Points on a hilly landscape, in no order, each with its height.
A climber steps from a point to the highest of its 2 nearest points, and stops where none of them is higher. Distance is the straight distance between rows; heights are no part of it.
Z220: [127 160  88 116 142 115 136 110 107 144 142  79 134 146 103  92 172 137
 126 120 150 108  58 173 114  90]  height 421
Z386: [156 151 161 126 164 132 179 153 137 122 113 145 138 135 113  62 170 117
 114 192 108  54 130 218 126  67]  height 19
Z941: [ 82 102 141 139 130 105 143  98 158 143  75 162 142 104 140 126 140 145
 133 112  70 160 224 154 147 165]  height 333
Z97: [109 131  80 181 136 138 133 142 128 141  98  84 117 140 136 139 113 130
 129  57 130 193  85  77 128 117]  height 356
Z771: [131 127 202 113 166 136 160 114 117 136 121 174 137 146 144 100 111 129
 102 177 119  98 182 170 164  79]  height 44
Z733: [126 151  78 124 132 100 129 137 133 119 128  77 131  88 111  89 167 140
 145 110 169 152  75 162  83 144]  height 270
Z80: [ 82 132 105 127 147 149 177 104  99 137 130 104 144 167  89 115 103 151
  76 108 151 103 116 164 171  82]  height 564
Z73: [130 158 128 104 169 128 117 128  98  87 166 131 155 116 118  82 133 122
 127  81 198 112  74 146 144 110]  height 342
Z46: [133 131 120 209 183 153 137 111 143 166 107 122 103 144 150 129 137 124
 189 105  85 149 113 116 126  64]  height 228
Z109: [131 161 132 176 150 156 164  93 129 106 121 138 106 168 164 157 103 121
 145  94 101 115 108 100 149  98]  height 318
Z538: [202 129 144 173 150 176 113 181 160  79 138 165 105 148 128 120 110  85
 150 178 130 109 103  95 118 103]  height 392
Z168: [134 102 110 137 135 185  89 176 131 153 169 143  94 127  36 123 156 131
 177 155 118  82 134 139 140 132]  height 502
Z152: [102  86 183  91 133 101  77 117 105 128 144 177 159  99 116 128 118 141
 128 141 154 179 194 123 126 170]  height 173
Z336: [171 116 154 158 145 147 130 148 164 165 107 164 113 107 161 112 175 117
 178 202  64 102 178 156 117 114]  height 239
Z842: [116 130 130 181 149 129 143 125 139 149 110 131 111 141 145 145 126 130
 145 115 104 163 136 108 125  98]  height 207
Z58: [151 175 157 115 172 103 141  83 105 124 159 123 143 133 203 105 157 126
 155  92 149 124  78 135 146  76]  height 327
Z430: [134 124 147  48  76 115 104 102  88 142 179 122 148 132 126 152 120 140
  95 148 155 100 107 116 148 156]  height 570
Z889: [119 108 205  99 151 118  84 120  75 144 166 178 160 119 135 137  87 152
 111 135 165 163 152  97 154 118]  height 166
Z221: [111  93  83 114 110 115 144 151 153  86  98 123 157 120  67 122 116 113
  78 152 167 134 151 152 124 187]  height 393
Z146: [ 95 119 156  99 130  81 108 142  90 120 132 149 174  98 134 119 126 152
  91 100 188 209 150 115 129 139]  height 140
Z649: [126 106 102 144 126 188  87 171 139 126 159 125  86 110  44 136 132 123
 196 103 122 104 136 102 133 165]  height 528
Z920: [154 157 160 119 121  94 140 126 125  50 118 153 151 146 191 138  88 111
  76 121 163 145 109 103 129 142]  height 263
Z276: [142 173 100 137 131 134 147 133 166  35 137 134 125 110 129 114 131 108
 152  84 145 103 131 138 117 172]  height 315
Z210: [144 152 135 148 194 163 105  99  94 132 169 128 125 174 127  99 126 115
 158  93 136 108  68 120 156  48]  height 281
Z247: [101  75 132 142 151 184 151 153 142  83 100 179 150 144  91 100  91 119
  95 159 124 119 199 149 170 147]  height 220
Z344: [138 132 144 122 129 106 140  99 143 187 120 131 125 109 161 133 173 141
 168 150  73 103 172 164 119 116]  height 309
Z729: [139 104 125 123 112 160  65 161 135 112 171 135 103  82  81 123 124 129
 207 122 136 124 145  97 108 180]  height 559
Z237: [158 130 145 115  95 105  78 178  94 134 142 126 132 101 169 141 111 118
 129 108 135 188 119  51  77 140]  height 512
Z838: [136 144  83 141 184 135  97 136 100 108 117 102 145 124  98  70 132 131
 157  87 175 166  59 140 119 109]  height 299
Z35: [154 105 138 139 106  96 127 143 178 113  81 131 130 111 173 129 157  90
 133 178  95 148 169 148  77 151]  height 204
Z372: [125 157 163 158 155 181 190  97 120  79 130 153 124 194 149 117  73 125
  89 113 126  78 137 133 170  70]  height 259
Z753: [ 73 126 109 134 166 133 141 103 104 141 127 123 141 136 103 130 112 156
 110  88 159 149 121 138 168 111]  height 510
Z862: [102 151 132  91 162  74 128 117 115 148 116 114 151  92 111  80 179 153
 137 147 157 151 106 213  93 126]  height 467
Z535: [133 184 132 115 158 116 140 125 145  40 178 137 125 138 140 103 145 106
 133  77 156  63  98 160 140 127]  height 344
Z104: [158 148  99 140  95  69 140 153 138 159 109  75 122 122 186 145 159 129
 116 128 131 185  97  98  77 113]  height 483
Z867: [120 135 127 145  85 129 127 126  97  94  99 140 147 151 160 167  95 116
  70  98 122 194 133  57 131 146]  height 619
Z797: [114 149 146  97 113 104 141  77  93 202 150 117 122 141 186 179 133 172
 128 114 106 132 112 108 163  95]  height 317
Z908: [ 82  81 137 142 135 142  98 132 125 217 106 160 123 135  83 151 120 180
 123 158 105 148 190 127 144 118]  height 566
Z12: [117  65  90 120  76 148 122 143 154 101 102 122 145 119  90 144 107 109
  89 172 132 121 133 134 119 181]  height 386
Z157: [126  87 137  94  64 129  78 165  95 130 126 126 167 127 110 161  89 116
  63 140 150 192 128  57 108 172]  height 752
Z670: [ 93 119 107 162 142 161 157 109 142 142 113 151 121 145 104 144 110 145
 147 103  86 111 172 133 171 135]  height 280
Z999: [ 83  75 121 155 126 157  61 168 127 200 123 143 100 119  55 147 118 167
 148 121 118 182 166  87 127 155]  height 165
Z445: [157 103 149 111  78 177 131 119 103 134 168 141 112 191 125 142 105 109
  96 191  90  42 120 130 157 100]  height 337
Z227: [139 158  96 142 120 145 171 134 128 119 123  81 121 163 115 150 117 108
 105 114 137  93  64 110 131  96]  height 330
Z101: [127 167 131 122 141 108 144 112 188   6 102 150 134  99 161 108 127  99
 134  95 140 128 154 154 121 198]  height 301
Z835: [125 135 160 145 216 141 109  85 104 165 123 146 129 151 134  81 149 132
 175 131 112 151 107 155 135  48]  height 271
Z172: [ 79 135 128 115 145  98 166  77 151 140  91 137 154  94 124 120 146 155
 132  96 102 124 204 179 159 160]  height 302
Z273: [176 145 163  94 110  89  78 139 109 151 176 122 108  79 186 123 140 140
 180 128 148 143 115  90  83 131]  height 367
Z912: [107 146 173 138 161 118 163  80 130 130 118 164 132 134 174 139 118 133
 136 114  91 132 171 133 157 122]  height 113
Z816: [157 180 105 142 140 121 183 129 144  81 127 104 130 166 154 122 127  96
 110 113 142  75  72 135 123  87]  height 313
Z450: [141 134  94 120  79 130 117 129 141 211 139  65  80 130 122 166 161 143
 153 125  90 102 101 105 105 130]  height 139
Z528: [142 122 129  99  84  90 104 115 111 194 142 108 120 116 154 167 138 150
 136 146 122 149 130 107 113 154]  height 434
Z333: [ 89 103  94 140 146 160 129 141 133 151 124 137 121 127  47 124 126 147
 145 139 129 107 151 160 153 135]  height 275
Z245: [161 130  60 126  74 126 131 154 171 116 134  62  97 114  93 134 167 108
 162 130 115  89 112 136  80 175]  height 540
Z780: [145 159 204 119 151  79 111 143 129  82 124 172 148 109 197 110 131 105
 114 117 152 188 148 112 104 129]  height 230
Z138: [141 117 178 123 138 107 125 114 160 176 109 174 126  87 155 103 178 132
 176 172  68 113 202 180 126 128]  height 273
Z375: [112  92 123  74  53 141 100  89 112 119 162 126 126 117 124 166 118 123
 105 142 122  81 118 127 137 184]  height 606
Z525: [ 85 119 106 118 122 133 181 105 126 169  99 124 151 135  75  91 129 180
  75 140 113  80 178 200 165 121]  height 455
Z20: [130 144 149 156 143 177 100 118 109 122 176 149 102 137 120 152 111 127
 184  92 113 105 104  79 151 115]  height 249
Z214: [ 86 108  89 148 155 156 163 144 137  99 107 137 134 134  53 119 106 137
 113 120 155 121 151 154 152 138]  height 292
Z200: [111  94 138  84  76 104 107 122 105 108 124 129 161 127 134 157  96 120
  58 148 156 167 134  99 137 181]  height 706
Z615: [120  82 109 149 124 208 162 150 141  86 113 150 131 172  82 116  72 123
  83 175 128 101 159 142 176 130]  height 227
Z932: [199 160 166 110 105 115 105 109 143  75 145 159 126 129 200 137 124  98
 118 165 124 106 102 116  94 141]  height 312
Z849: [167 149 107 183 123 163 143 138 156  60 114 132  98 160 137 147 101  90
 138 121 112 109  95  90 122 135]  height 468
Z202: [135 143 157 174 203 131 114  93 113 163 128 132 121 140 181 103 147 119
 183 107 112 176 114 115 126  60]  height 252
Z151: [130 180 165 119 139 115 175  68 134  90 118 156 122 145 205 138 127 113
 128 114  91  87 151 147 154 115]  height 137
Z834: [160 153 137 114 122  98 138 132 124 121 143 119 138 124 153 136 133 125
 119 154 161 118 106 124 110 114]  height 487
Z224: [108 143  82 129 113 122 111 114 124 208 153  78  85 118 123 140 178 167
 179  90 102 117 103 139 114 111]  height 149
Z669: [120  95 151 101 119 129  70 136 112 105 149 156 143  87 110 135  95 134
 140 117 158 162 158 100 126 194]  height 180
Z983: [103 102 123 106 106 131  81 171  98 206 114  95 134 139  73 152 108 164
  67 127 163 178  97  79 118 130]  height 158
Z362: [137 177 103 126 131 127 114 130 144  36 181 125 102 121 140 107 151 108
 174  55 144  76 100 142 127 162]  height 329
Z844: [110 151 134 136 186 129 123 116 123 104 140 136 138 115 117  94 153 122
 159 101 166 123 118 163 130 111]  height 316
Z914: [ 95  68 113 127  86 116 107 109 170 159  98 140 138  87 139 141 150 136
 136 155  76 150 204 155 110 188]  height 381
Z796: [112  86 137  84  55 131 132  83 111 115 129 127 143 128 144 168  89 127
  53 168 128 112 124 121 145 164]  height 650
Z734: [152 125 140 139  90  80 139 112 156 130  90 122 122 117 215 144 163 104
 134 152  63 172 173 124  73 153]  height 194
Z491: [104  78 126 162 111 123 130 117 176 170  67 160 137 113 150 120 153 140
 132 160  44 151 222 147 129 153]  height 359
Z435: [105  69 142 127 121 162  89 113 123 183 142 169 114 129 100 157 115 144
 156 154  89 132 186 118 154 150]  height 522
Z287: [ 58 120  94  95 135 137 174 104 108 136 125 122 156 137  62 117 106 175
  77 105 153  96 151 185 180 124]  height 508
Z894: [ 96 135 132  99 155  68 140 135 137 120 102 117 152  85 123 100 159 137
 108 128 164 170 141 183 100 150]  height 433
Z913: [101 109  87 126 101 127  91 201 123 125 124  96 131  78 102 127 108 138
 123  69 150 202 125  66  92 171]  height 150
Z337: [144 105 107 124  67 142  94 118 167  78 147 134 104  89 143 137 138  92
 166 154 114 100 126 132  82 190]  height 623
Z627: [148 149 146 101 108 111 113 111  90 183 163 116 120 120 183 161 127 164
 151 101 127 149  74  86 136  99]  height 311
Z319: [143 120 145 116 121 123 167 127 159  56  96 146 157 148 153 109  98  85
  62 176 136 101 153 151 125 135]  height 226
Z567: [100 122  92 117 151 139 134 119  86 163 121  87 151 165  96 112  98 156
  64 115 173 143  64 120 152  75]  height 168
Z676: [153  98 131 106  77 143  65 198 110 109 132 121 145  99 111 137  95 104
 102 128 159 178 125  65  80 176]  height 712
Z825: [186 134 102 120  74  94 119 170 138 166 124  59 107 103 159 147 142 127
 137 155 127 147  88  89  62 136]  height 513
Z207: [179 114 135 183 143 163 109 215 134 102 121 146 126 144  97 125  97  96
 135 163 146 147  94  75 100 102]  height 417
Z866: [133 127  99 112 134 102 135 145 178  62 118 130 137  80  93  95 152 110
 147 134 169 121 162 181  97 197]  height 206
Z218: [128 107  97 139  90 175 145 114 139 107 134 138 116 158 105 138 119 112
 124 147  74  56 139 145 151 141]  height 310
Z284: [165 108 111  95  57 132 136 128 135 157 131  91 120 153 128 165 129  99
  93 200 101  75  91 115 109 123]  height 380
Z131: [157  86 162 109  82 109  66 141 117 206 148 122 115 120 134 159 133 138
 135 183 119 166 146  87  91 134]  height 464
Z549: [136 151  94  77  76 101 114 142 121 128 150  85 122  87 126 137 143 148
 141 100 165 129  88 116 121 173]  height 412
Z303: [117 115 111 120 110 127 165  97 149  87 104 138 142 132 142 131 115 119
 107 136 113  89 165 160 143 165]  height 248
Z591: [ 82 127 161 127 175 117 152 109 154 125  83 169 143  84 109  91 145 144
 142 126 104 133 210 196 164 137]  height 272
Z466: [128 149 112 169 146 132 174 141 156  77  93 126 134 149 146 137 106  98
 117 111 131 132 118 116 126 124]  height 504
Z264: [152 110 133 100  91 132  90 131 121 175 191 112  99 130  93 145 169 126
 168 155  95  60 128 147 111 129]  height 458
Z147: [186 166 110 109  87 114 130 147 128 122 158  92 119 131 148 143 149 111
 136 148 148  85  73 121 102 126]  height 453
Z403: [135 105 133 123 124 161 146 126 137  66 124 161 139 161 116 122  88 108
  91 166 143  99 142 132 145 143]  height 236
Z357: [121 122 122 152 171 128 138 130 100 148 108 114 147 161 116 113 110 132
  82 132 152 158  86 128 127  64]  height 179
Z383: [125 120  91 162 101 143 130 133 159 204 109  92  91 137 108 169 143 148
 157 132  85 117 134 117 124 125]  height 148
Z100: [157 162  99 136 126 118 135 159 134  78 166  88 110 139 115 113 157  95
 142 100 151  59  68 150 111 114]  height 382
Z141: [135 138  90 132 124 129 120 144 120 188 144  77 102 142  87 124 165 141
 137 142 125 103  59 145 106  91]  height 448
Z54: [115 140 120 108 144 100 116 120 109 176 145 114 134 111  91  94 189 153
 153 149 133 106 103 199  93 105]  height 511
Z760: [118 124 104 178 128 192 161 124 141 118 126 150 104 163 101 130 117 129
 151 118  55  61 164 132 169 123]  height 294
Z84: [125 145  97  81 101 106 121 139 113 113 152 109 117  70 161 115 136 157
 172  53 170 157  94 103 122 160]  height 390
Z169: [111 148 137 145 145 100 195 125 162  86  61 136 158 136 156 120 124 105
  86 123 114 146 175 147 135 128]  height 276
Z934: [111 108 227  84 161 106  97 116 115  90 144 199 163 117 134 113 106 122
 108 155 159 161 188 131 145 148]  height 193
Z732: [152 140 114 207 124 158 135 170 132 110 110 113 106 156 142 154  92  95
 132  89 106 169  85  47 108 107]  height 398
Z702: [134 125  69 130  88 163 159 150 150 136 114  74 111 159  64 154 121 114
 103 136 113  78  98 122 131 146]  height 362
Z500: [161 106 156 139 125 178 143 129 132 114 140 173 117 170 140 120 114 112
 113 200  91  73 144 133 150 101]  height 350
Z791: [136 155 150 125 160 128 168 111 121 112 145 140 134 161 139 119 132 115
 116 136 139  79 119 157 141  74]  height 216
Z978: [135 145 109 172 118 154 138 142 126 155 113  87 107 148 137 172  98 127
 126  86 115 156  62  58 129 104]  height 374
Z204: [141 143 120 132 137 124 102 108 105 184 157  95 105 115 163 129 152 147
 170  98 126 150  75 108 116  80]  height 331
Z129: [125 125 132 117  99 164 116 102 107 150 165 124 107 150 101 175 118 127
 141 120  96  84 123 102 154 143]  height 422
Z901: [141  82 109 167 143 163 114 207 136 152 114 143 117 145  53 128 124 123
 104 195 129 142 121 120 123 115]  height 463
Z956: [145 132 186 104 159 148 164 130 143  77 114 174 149 153 140  81  93 112
  78 194 143  85 170 174 159 102]  height 33
Z384: [179 110 118 175 105 129 157 167 148 132  86 118 114 179 146 161 112  91
  89 192 101 139 112  92 102 103]  height 401
Z774: [124 104 214  89 155  88 116 107 113 159 120 180 153 114 144 120 135 134
 113 184 123 151 194 163 133 110]  height 73
Z769: [104 140  92 173 162 141 162 100 139 186 100 111 126 147 131 118 152 146
 146 110  86 113 112 160 136  64]  height 178
Z312: [165 106 109 177 151 155 139 211 133 115 102 129 126 161  70 118 115 100
  96 195 154 137  89 114 106  91]  height 442
Z752: [145 115 107 111  84  91 134 134 128 159 106  92 132 137 140 163 125 135
  86 155 130 152 120 101 113 146]  height 407
Z61: [134  98 203 122 173 133 131 133 120 124 119 187 153 140 140 117 113 116
 112 180 121 139 184 133 143 108]  height 58
Z17: [151 117 144 112 130  89 147 156 155  82  92 139 161 127 141 111 132  88
  72 181 156 146 153 146 101 135]  height 219
Z127: [116 108 111 129 109 132 122 106 147 108 124 142 121 119 125 151 125 124
 150 125 105 117 165 133 132 182]  height 234
Z459: [144  92 120 123  86 117  97 146 174  59 124 145 137  89 149 122 129  85
 127 170 146 130 140 134  74 192]  height 645
Z598: [139 143 122  74  97  90 147 119 102 137 143 110 155 130 135 145 123 136
  81 148 173 117  98 125 140 123]  height 530
Z346: [108 133  76 145 126 167 163 143 126 124 134  91 115 165  64 141 108 134
 104 106 137  85  95 119 154 120]  height 347
Z994: [127 145 154 123 128 143 191  90 116 109 123 142 137 177 155 131  97 126
  88 138 117  83 146 147 158  92]  height 237
Z49: [132 178 155 128 173 131 181 111 168  62 118 153 136 139 148  85 130  98
 124 122 122  65 144 191 154  92]  height 1
Z620: [154 185 157 139 156  97 173  97 159 105 112 133 123 128 207 124 149 108
 151 125 106 111 132 146 119  97]  height 157
Z75: [108 157 162 110 162  66 146 114 126 117 102 125 145  88 180  99 168 122
 122 110 157 185 131 162 117 129]  height 406
Z211: [136 150  61 137  82 121 144 132 165 118 125  76  98 110 136 148 158 124
 176 101  94 116 132 122 104 174]  height 567
Z475: [ 99 157 143 130 155  98 178 119 176  37  71 142 147 113 154 103 121 100
 107 101 138 148 177 166 142 163]  height 291
Z793: [ 98  91 163 109 166 148 143 143 126  74 117 177 161 140  78 104  83 130
  77 151 169 135 187 151 161 144]  height 209
Z186: [186 138 162 144 143 139 121 148 148 104 149 172 121 147 150 122 129  93
 137 194 119  89 121 131 119  94]  height 370
Z443: [107 129 178 115 167 104 144 102 121 160 123 160 142 114 139 124 144 141
 139 139 122 133 167 164 140 103]  height 90
Z62: [134 111 100 106 122 107 101 165 142  95 134 111 130  75  78 101 139 133
 150 140 176 143 146 145  85 190]  height 199
Z392: [113  92 104 163 121 149 102 158 146 176 111 123 105 127  94 152 129 141
 145 136 100 162 155 103 112 140]  height 159
Z368: [173 102 133 150 115 122 142 144 169 154  88 140 125 127 175 129 154  99
 139 210  68 116 163 142 103 119]  height 217
Z773: [157 138 136 120 148  94 141 160 166  57 105 129 147 104 126  94 144  96
 115 156 173 125 141 167  95 151]  height 212
Z785: [105 135 211 105 162  85 109 134 118  98 120 182 167  99 159 108 137 110
 106 124 158 206 183 122 129 127]  height 213
Z23: [128 162 109 133 120 107 164  94 125 161 131 102 119 130 169 160 155 141
 151 102 102 114 123 134 134 112]  height 409
Z628: [133 118 119 124  74 163 161 108 111 151 149 120 106 187 122 142 113 131
 101 143  59  39 140 140 165 112]  height 324
Z315: [142 124 190  87 119 131  63 132  72 113 165 181 150 111 151 148  66 138
 124 108 165 146 124  69 145 147]  height 187
Z976: [ 85 111 122 117 123 131 109 131  91 205 115  93 131 160  94 144 106 172
  60 135 158 161  83 103 146  86]  height 162
Z937: [169 155 177 113 178 145 168 154 165  74 122 166 133 150 131  72 133 100
  98 190 137  62 139 188 135  69]  height 26
Z551: [111 105 116 120 100 140  77 190 112 183 122  86 120 105  91 145 105 151
 103  91 157 192 117  61 105 155]  height 154
Z604: [145 158 146 156 140 164 164 118 128  67 128 155 107 180 151 133  73 113
 101 125 123 100 107  93 153  99]  height 284
Z531: [133 148  98 146 108  98 138 124 144 180 110  86 100 118 171 159 155 143
 152 114 104 165 123 116  99 126]  height 452
Z296: [ 80 180 123 125 185 113 164  58 137 112 119 121 133 121 169  94 165 125
 161  55 112 117 129 180 166 102]  height 349
Z164: [123  99  91 101  59 104 111 100 161 185 115 113 129  94 134 154 159 138
 136 163  86 109 173 156 106 175]  height 402
Z306: [145 103  95  91  55 114 130 129 139 186 112  76 125 138 114 171 129 133
  78 183 119 104 113 129 100 153]  height 391
Z14: [130 145 111 126 130 108 205 109 162  93  82 124 148 140 140 112 129 113
  86 138 116  87 152 173 136 124]  height 262
Z657: [100  93 158 145 188 153  97 148  95 147 139 169 141 136  62 112  95 147
 117 140 166 164 130 123 145  92]  height 181
Z464: [ 75  94 155 137 170 131  77 120 109 205 135 150 121 115  90 127 136 189
 152 131 123 179 155 131 132 115]  height 617
Z292: [143 139 100 160 140 157 109 141 113 167 136  82 106 129 118 129 126 125
 160  92 139 151  56  91 116  91]  height 352
Z476: [124 163 135 114 148  92 142  83 117 125 125 117 140 115 216 118 163 141
 150  67 141 179  99 123 142 106]  height 351
Z593: [124 110 122 120  56 104 110 135 123  89 107 134 159 126 161 153 119 101
  68 131 127 188 140  81 100 172]  height 665
Z951: [127 149 130 155 166 127 174 111 132 155 105 121 126 148 130  98 157 127
 125 145 113  91 111 177 132  58]  height 197
Z742: [111 107 135 154 124 166 127  89 141 111 119 179 113 131 138 152 116 135
 169 123  71 115 182 125 160 163]  height 250
Z984: [ 99 135  88  83  83  87 145  96 139 137 124  98 129  95 148 161 144 164
 134  94 129 151 150 140 138 192]  height 674
Z480: [120 121 149 136 130 165  95 124  99 118 161 153 121 118 100 155  80 137
 146  90 148 134 117  74 158 153]  height 229
Z858: [106 127 110 104 149  92 144 135 132  87 111 128 157 102  89 111 132 136
 104 119 188 145 144 163 134 173]  height 408
Z865: [118 118 157 128 149 138 150 117 154 123 102 172 143 108 129  94 141 123
 139 155  83  93 205 180 163 143]  height 247
Z585: [134 153  75 132 127 114 136 143 115 128 163  68 105 149  96 111 179 114
 138  89 133  65  52 171 119  96]  height 399
Z338: [156 185 143 133 139 115 169 117 131  58 130 130 134 159 192 127  94 108
  87 106 165 109  75 112 142  94]  height 289
Z518: [134  95  90 155 137 160 100 194 144 139 113 112 104 118  44 116 129 131
 138 150 151 142 105 122 104 141]  height 484
Z361: [ 84 103 113 154 144 144 140 137 138  95 105 153 141 140  94 142 102 131
 122 109 131 159 168 112 148 160]  height 308
Z854: [108 133 133 112 113 162 128 118  91 168 164 104 126 150  97 166 101 149
 116  89 139 109  86  86 171 124]  height 449
Z419: [151 117 101 109  69 150 142 141 134 113 132  79 119 158  93 156 105  97
  82 163 131  76  80 102 127 151]  height 371
Z36: [142 147 106 122 142 119  94 129 109 181 157  90 114 121 101  96 186 149
 181 145 128 118  58 162  79  89]  height 475
Z964: [123  77 158 114  90 137  68 112 118 190 146 147 113 120 121 171 114 147
 143 152 103 163 153  85 123 160]  height 488
Z689: [129 102 146 116 121 166  89 147 108 190 178 133  96 150  59 146 141 140
 152 149 106  73 120 122 145 111]  height 480
Z400: [176 132 116 191 127 149 137 166 148 132 110 109  98 157 135 152 115 102
 142 149 112 133  92  73  99  94]  height 431
Z895: [141 150 157 141 131  90 148 101 164 121  95 137 112 107 204 129 157 108
 169 132  86 139 174 146 105 140]  height 177
Z149: [108 145 135 111 121  98 161  66 126 191 126 125 144 126 155 144 150 172
 130 118  81  92 174 165 156 119]  height 360
Z786: [120 161 151 126 162 129 201 119 143 110  94 139 144 124 119  63 148 123
 100 150 115  72 161 212 159  82]  height 10
Z750: [125 115 141 152 138 113 119 142 110 162 125 120 132 141 129 146 122 136
 112 135 137 169 117  96 115  96]  height 192
Z246: [ 83 115  94 148 132 136 108 135 123 144 124  97 121 120 113 149 112 154
 137  57 137 188 116  91 151 142]  height 343
Z66: [107 151  78 149 144 127 133  86 131 190 137  90 101 138 137 120 178 142
 176  82  83 107 102 162 129  81]  height 161
Z827: [156  89 125 108  79 139  58 142 141 109 170 125 100  69 126 117 128 109
 189 155 123 118 133 103  78 192]  height 594
Z50: [116 142 153 155 176 177  99 108  88 125 198 153 113 158 112 123 111 122
 178  68 127  94  88 100 168  74]  height 266
Z353: [117 128  80 147 151 122 104 175 114 110 114  90 142  93  95  92 132 133
 130  93 177 190  81 133  85 141]  height 283
Z250: [171 133 117 108  63 111 103 167 111 139 129  85 117  95 173 154 118 125
 124 108 133 166  91  65  88 160]  height 550
Z561: [145 129 109  94  88 101 110 123 132 190 144 106 124 113 112 141 171 143
 144 168 100  94 140 163 105 137]  height 430
Z229: [141 153 164 121 111  92 125 142 129  58 114 159 160 128 189 126 121 102
  84 113 144 199 146  91 109 153]  height 245
Z991: [209 151 181 109 115  99  99 138 119 119 159 144 126 117 186 130 134 111
 158 169 142 127 109 101  81 125]  height 335
Z436: [165 137 111  71  64 116 111 140 123 101 158  96 133 107 126 138 130 107
 115 147 164  97  94 122 103 177]  height 432
Z266: [ 88 112 177 106 174 100  80  97  88 189 153 155 143  97 136 121 144 179
 150 108 151 186 160 139 137 117]  height 568
Z216: [125 140 118 113 132  94 120 128 104 117 130 118 133  88 188 107 136 151
 155  49 159 190  91 102 127 125]  height 369
Z113: [122 129 151 138 125 160 147  89 104 169 153 144 108 171 126 161 111 145
 139 130  81  86 147 113 164  92]  height 388
Z426: [ 99 131 133 150 213 143 117  98 113 134 109 138 132 137 111  75 143 135
 161 107 134 164 119 166 139  93]  height 293
Z517: [100 158 134 115 180  90 159  83 128 121  93 114 144 113 161  90 161 129
 129  91 146 158 122 188 143 106]  height 379
Z253: [147 159 116 110 191 143  86 116  76 110 154 123 149 140 101  61 134 137
 151  95 177 134  47 149 135  85]  height 319
Z367: [148 110  52 176 115 181 122 198 181 120 109  90  84 128  45 127 135 112
 160 141 126 117 111 114 106 159]  height 505
Z125: [117 134 179 129 141 133 141  67  85 201 156 145 119 161 176 165 113 163
 136 134  97 118 133 105 157  67]  height 348
Z335: [130 170 114 176 128 133 169  87 130 156 130 116 100 160 175 156 139 121
 167  96  71 100 114 117 140  85]  height 364
Z837: [102 178 130 125 165 117 167  78 121  83 166 132 129 153 167 105 156 123
 142  41 113  66 112 178 171 103]  height 320
Z716: [103 124 123 134 117 126 181  84 136 171 105 130 147 141 117 114 131 161
 105 130  80  74 188 167 167 120]  height 410
Z553: [102 122 117  83  98  73 115 136 104 133 136 116 152  77 139 128 132 167
 117  87 172 198 135 114 133 170]  height 133
Z814: [119  92 120  91  97 100  77 141 126 122 145 126 136  69 111 122 126 139
 142 133 163 162 164 121  93 209]  height 191
Z190: [168 144  95 214 165 181 158 178 171  73 105 134 100 159 115 127 113  84
 149 139 111 110  93 101 124  90]  height 439
Z850: [154 103 131 118  91 108  78 171 133  79 132 135 150  96 143 117 116  89
 122 150 156 178 140  95  71 177]  height 673
Z8: [148 176 132 127 204 125 123  80  87 126 137 111 138 170 160  71 153 114
 146 100 138 132  66 148 146  55]  height 300
Z119: [113 136  74 119  86  93 131 110 158 113 124  95 102  85 167 141 148 146
 171  96 107 159 161 126 105 203]  height 613
Z759: [ 63 125 116 117 140 162 112 103  89 155 162 120 127 133  77 147 106 166
 131  62 155 123 103 110 188 120]  height 474
Z699: [ 74 114 120 148 136 121 127 118 124 142 113 138 132 124 124 153 116 147
 129  85 122 190 173 105 139 152]  height 328
Z572: [125 149 116 173 117 131 155 114 127  79  95 138 118 146 167 161  96 113
 113  87 118 163 129  81 138 152]  height 557
Z439: [131 120 139  96 109  94  80 123 107 184 174 111 106  71 155 137 151 168
 180 124 132 160 144 106  97 142]  height 400
Z95: [140 105  61 138  89 160 115 167 163 143 125  89  90 129  60 135 164 118
 158 148 104  81 120 136 107 162]  height 523
Z130: [155 176 125 104 139 120 118 152 118  65 189 122 140 126 129 105 130 107
 131  89 185  73  61 137 124 115]  height 363
Z452: [100  80 136 149 148 156  84 167 113 169 131 152 118 133  53 139 100 151
 127 145 145 167 141  99 143 129]  height 172
Z783: [139 125 165 124 107 172  79 126  74 100 143 163 119 131 134 165  57 126
 108  97 141 137  98  53 151 159]  height 210
Z955: [ 96  91 172 123 199 146 114 149  99 103 136 184 160 116  50  92  93 140
 103 144 190 139 155 148 157 121]  height 195
Z579: [122 125 171 108 139 103 107 140  79 126 144 155 169 123 147 136  93 137
  88 117 178 181 118  95 134 113]  height 151

Where does a climber stop that starts at each point below?
Z742 | Z984
Z66 | Z250
Z386 | Z80
Z551 | Z130
Z146 | Z157
Z172 | Z157
Z216 | Z157
